Each row is a point on a landscape with many peaks, with its height.
A climber steps from a point to the highest of its 2 nearest points, and stops where none of them is higher. Distance is the straight distance between rows; heights are no part of it.
k311: [ 85 140 122 148 128 114 139 166 145  94  90 110 123 136 138 153 145 181
 146 135]  h=363
k947: [ 90  97 137 168 123 146 133  87 142 161 149 131 142 138 160  87 118 115
 121 186]  h=456
k768: [124 138 115  54 139 129 176 153  92 220 173 168 121 171 101 153 182 158
  86 123]  h=217
k813: [186 101  88 183 155 174 100 107 150  85 116  74 171  93 156 109 164 101
 144 113]  h=177
k559: [ 96 159 132 121 152 127 174 118 111 209 183 153 134 171 189 126 172 140
 149 137]  h=260
k229: [147 186 164 166 135 111 152 112 123 109 112  68  94 133 135  88 158 144
 150 146]  h=555
k950: [199  89  84 107  96 137 124 101 149 103 169 189 157 117  49 150 165 113
 136  87]  h=255
k917: [170  87  66 162 134 148 111 125 146  73 151 120 129 112 120 143 135  78
 119 134]  h=271
k727: [120 125 135 164 107 153 108  98  98 109 126  99 137 160 122 121  99 111
 126 115]  h=207
k244: [ 90 158 135 104 163 127 175 140 143 181 101 134 123 170 179 113 126 129
 162  99]  h=367
k581: [128 171 127 123  97 118 108 134 148  71 102 157 142 114 167 127 127 123
 209  92]  h=562
k936: [138 167 164 186 129 134 139 118 105 131 128  73 127 134 138  65 130 121
 116 170]  h=446
k75: [ 82 119 127 172  86 122 115 138 147  96 104 128 138 128 125 138 110 140
 133 136]  h=445
k741: [132 126 138 171 115 138 119 137  77 130 137  65 126 104 105 115 129 158
  70 160]  h=197
k682: [161 105 135  71  92 144 123 113 159 108 142 172 125 157  36 163 139 131
 139 113]  h=194
k425: [165 107 104 131 121 135 113 117 104  44 118 116 116  84 136 168 124 107
 149 105]  h=51
k929: [133 140 112  80 101  83 181 120 113 156 131 172  92 193  76 133 180 129
  89 154]  h=147
k325: [141 101 126 111 121 142  78 152 142  95  99 129 177  83  93 139  79 103
  99 126]  h=281
k742: [ 83  86 146 110  98 112 136 128 126 120 114 178 126  80 137 170  91 147
 118 134]  h=425
k453: [118 133 165 123 135 102 137  91 113 123  70  99 113 112 159 128  96 140
 164 117]  h=125
k523: [157 116 109 129 116 130  57 149 156  85  87 112 190  73 138 118 111  92
 130 111]  h=347
k602: [148 135  89 100  99  95 135 129 151  90 143 183 150 130 108 175 125 102
 189  79]  h=507
k250: [118 121 177 149 145 132 118  66 102 149  92 103 124  98 151  83  88 127
 137 121]  h=152
k891: [145 130  94 175 148 129 149 131 144  63 151 105 131 146 122 118 137  92
 127 139]  h=211
k512: [200 125 129 155 117 160  80  89 169  91 102  73 157  76 137  86 146 118
 166 103]  h=222
k181: [166 141 138 162 132 142  98  92 142  88 107  96 139 107 140  98 105 104
 188 108]  h=180
k172: [123  73 172  74 101 143 140 117 135 134 138 171  75 146  76 149 118 134
 113 145]  h=368
k650: [169 123 107 150  96 126  82 133 145  57 130 128 173  51 136 128 122 108
 171 119]  h=449
k319: [146 185 126 163 151 115 132 152 141 105 106  67 102 152 139 104 169 149
 186 114]  h=678
k444: [149 129 165 161 119 104 148  67 120 153 108  48 149  94 133  90 156 170
  85 150]  h=105
k73: [ 90 127 133 102 126  96 149 151 111 119  75 155 120 103 154 168 105 156
 140 107]  h=489
k688: [185 140 119 146 136 131  75  94 162 118  89  50 157  96 131  61 154 119
 112 110]  h=270
k985: [ 90 158 154 135 100 124 118 150 136 102  79 141 130 125 171 123 128 162
 180  84]  h=463
k989: [101 118 108  58 135 106 149 166 136 147  83 137 110 145 127 172 115 125
 132 109]  h=436
k573: [129 145 124  73  90 114  96 161  95  85 100 144  99  86 131 170 103 148
 158 106]  h=484
k112: [ 98  93 132 130 139 160 135 106  94 171 185 145 175 132 153 111 122 117
  45 153]  h=540
k448: [165 100 106 103 121 143 119 152 155  65 142 154 110  97  89 188 125 115
 169 128]  h=252
k762: [ 99 130 122 127 109  84 173 118 125 134 147 161 112 169 106 142 132 128
  96 146]  h=162
k211: [133 114 133 139 121  99 109  97  99  81  91 112 114  97 139 146  89 120
 127 116]  h=90
k184: [137 166 151 162 140 120 120 124 155 101 106 128  94 139 135  83 113 120
 187 106]  h=142
k273: [114 143 116  88 130  80 155 126 154 112 105 163 151 159 132 160 103 105
 177  91]  h=447
k656: [113 109 147 148 135 119 171 138  92 157 195 129 132 103 123 156 130 133
  94 216]  h=213
k755: [133  90 152  96 106 164 119 128 120 157 161 144  95 146  78 108 110 115
  43 166]  h=295
k305: [124 121  90 129 111 137  97 128 145 132 122 144 179 177 128  98 127  71
  80  95]  h=410
k191: [ 95 172 157 136 170 143 170 128 125 199 147 145  90 142 199  94 159 151
 167 143]  h=290
k442: [ 98  89 111 118 119 157 119 108 124 160 139 147 167 163 115 112 128  97
  43 127]  h=471
k500: [ 98 123 151 168 149 144 158  98  86 150 188 135 149 117 174 134 129 145
  90 147]  h=641
k358: [143 117 104  31 144 141 145 162 119 208 112 139 103 173  90 146 126 137
  95 116]  h=182
k299: [118 131 150 181 145 157 128  86 126 177 187 141 124 106 184  72 144 119
 132 196]  h=374
k718: [161  80  80 116 106 163  86 125 135  82 134 135 127 143  96 132 116  74
  85 127]  h=340
k255: [ 89 123 152 179 143 131 141  99 135 152 164 155 111 110 193  93 146 165
 151 153]  h=316
k578: [128  89 146 101  99 175 104 131 130 101 140 151 111 146  73 138 110 130
  84 137]  h=333
k210: [101 167 151 123 155 147 163 123 126 169  84 134  65 159 174  81 138 128
 181 132]  h=327
k787: [174  83  76 120  99 134 119 115 166  92 166 181 187 101  98 147 134  73
 133  99]  h=301
k72: [ 89 120 126 102 168 126 147 175 123 177 160 165 123 117 133 185 132 179
 119 124]  h=400
k343: [128 177 174 166 161 109 164 127  81 163 167 105 136  84 166 117 155 180
 125 154]  h=486
k694: [ 68 122 149 132 154 107 167 130 124 172 149 173 139 144 140 153 129 160
 134 118]  h=375
k753: [157 100  86 118  85 125 118  97 122 103 149 160 106 163  72 139 122  97
  94 112]  h=399
k464: [131 104 135 101 117 128 116 133 142  70 107 147 145  97  98 176  89 117
 135 126]  h=233
k635: [113  93 132 140 131 154 112 140 118 104 131 127 147 115 100 118 106 132
  56 131]  h=292
k240: [157 108  73 120 115 140  85 118 166 101 140 159 185 134 123 119 113  64
 114  78]  h=353
k818: [ 64 104 141 176 103 125 149 109 155 124 138 129 143 161 133 116 120 127
 114 155]  h=554
k31: [112 138 139  65 155 154 166 175  80 205 173 137  88 143 124 169 156 162
  97 154]  h=203
k817: [143 122  99  70  85 107 106 145 151 124 118 172  65 171  89 171 130 124
 136 114]  h=515
k677: [159 144 168 144 138 187  96  78 144 110  72 100 119 104 127  62 112 104
 161 120]  h=143
k761: [ 96 158 153 162 138 112 148 139  67 155 161 108  94 134 130 126 120 150
 124 125]  h=218
k492: [146 124 139 158 152 116  82 132 137 140  91  67 168  95 127  76 116 136
  57 130]  h=202
k824: [150 142 151 170 128  95 108 133 162 100  91  90 138  93 111 119 130 185
 154 115]  h=291
k972: [119 115  98  92 192 121 147 172 116 221 165 138 141 124 175 166 126 162
 120 142]  h=441
k711: [ 87 134 135 167 136  89 180 132 109 144 168 147 127 139 131 133 121 121
 104 181]  h=183
k884: [125 106 146 126 102 146 154 141  91 165 200 131 111 128  89 131 115 107
  59 207]  h=251
k119: [144 123  90 128 142 162  63 123 160 118 118 113 183 132 164  97 128  58
 141  95]  h=287
k24: [109 158 105  68 102 103 113 184 119 118  72 141 133  99 160 155 108 135
 160  91]  h=569
k362: [170 128  78  58  76  83 121 135 158 109 127 198 110 145  83 175 148 107
 156  91]  h=587
k254: [135 139 107 119  82 119 108 135 138  59 135 159 176 100 130 155 108 106
 189 103]  h=589
k535: [ 93 127 119  88 162 100 183 149 144 180 116 149 146 166 136 159 125 144
 126 108]  h=401
k619: [127 164 154 149 179 129 162 112  89 155 206 143 140 112 182 143 157 155
 138 159]  h=552
k431: [112 146 109  94 154 110 171 131  88 214 205 170 130 157 152 169 171 145
 116 132]  h=234
k691: [165 102  97 113 116 150 145 107 143  76 161 149 143 159  64 179 155 117
 151 105]  h=219
k923: [137 117 118  99  93 114 117 127 117 110 144 156  43 169  82 143 116 109
 103 142]  h=457
k274: [100 116 137 126  99  74 149  91 162 136 113 156 139 167 118 128  93 104
 164 114]  h=396
k368: [132 113 110  85 147 132 150 160 160  80 106 141  88 140  95 185 133 125
 149 139]  h=288
k948: [112 163 108  94 167 120 159 209 106 152 120 122  91 150 132 139 131 154
  89 116]  h=151
k722: [106 127 142 149 107 138 112 135  81 128 143 111  93 138  99 138 107 149
 101 131]  h=247
k520: [150 148 139 161 149 187 129  91 148  88 112 101 134 154 149  63 145  81
 133 147]  h=130
k906: [121 115 153 189 114 142 103  79 124 182 140  78 135  89 161  70 152 164
 119 172]  h=71
k897: [169 144 126 158  98 111 103 133 161  57  99 112 144  75 141 130 138 161
 178 100]  h=351
k957: [101 151 173 167 139 113 127 137 139 166 126 119 104 131 140  95 107 146
 183 130]  h=116
k171: [139 126 143  48  99 113 154 153 141 160 141 155  57 204  80 133 175 130
 102 163]  h=135
k592: [111 161 144 130 149 105 119 147 134 155 116 120 126 152 124 144 103 125
 196  93]  h=140
k275: [118 129 136 139 107 118 107 110 110 116 115 112 138 157 112 155  93 117
 180  93]  h=170
k618: [125 140 136 168 157 132 120 134 119 117 125 108 165 123 127  82 103 114
  65 129]  h=249
k356: [138 114 135 103  89 148  82 145 102  91 114 133  70 118 105 165 106 136
 136 127]  h=408
k223: [121 114 123 142 146 149  66 123 150 138  84  83 170 128 147  84 109  89
 118 135]  h=225
k970: [168  89 106  72 115 166  71 160 162  76 110 149 168  59 112 143 121  77
  96 132]  h=231
k382: [131 158 101 113 170  97 125 182 111 135  84  91 100 132 144 144 118 157
 130  95]  h=171
k57: [132 124 136 172 130 132 110 149 139  83 108 119 149  87  98 113 122 173
  92 111]  h=248
k833: [122 120 162 140 144 156  90  91 138 166  88 106 128 107 159  52 100  89
 116 148]  h=181
k835: [110 147 166 176 119 114 132  90 107 169 124  82  99 113 167  89 173 183
 151 150]  h=106
k988: [120 165 121 128 200 116 161 171  94 195 187 131 146 110 185 154 156 158
 130 160]  h=491
k271: [168 136 130 184 158 151 144 100 163  73 147 116 128 143 139  94 146  79
 172 132]  h=168
k848: [ 97 109 134  77 125 117 153 153 126 151 126 156  82 143  95 177 112 140
 122 144]  h=402
k52: [115 137 106 129 147 128 153 162 143  98 108 106 129 165 116 179 148 129
 155 134]  h=319
k721: [101 184 151 143 175  99 153 161 103 151 113  97 103 141 148 116 135 162
 135 110]  h=195
k651: [125 143 152 171 114 109 132 102 104 141 121  71 130 106 121 123 150 199
 109 126]  h=145
k162: [126 110  79  52 147 148 172 143  98 227 137 152 144 165 129 135 134 139
  72 116]  h=200
k702: [174 157 135 176 138 125  94 113 135 140 108  49 139 116 141  41 146 108
 104 159]  h=342

Call two points neighbours if one is among the 2 nearest of the other. Go from one point of each pair to the other, from neighbour to neighbour, staying as high as possible. Name the lowest point that can't be avoided.
k254 and k362 => k602
k818 and k362 => k311
k989 and k619 => k694

Where does a climber stop that starts at each point below?
k520 => k362
k957 => k319
k211 => k500
k691 => k500
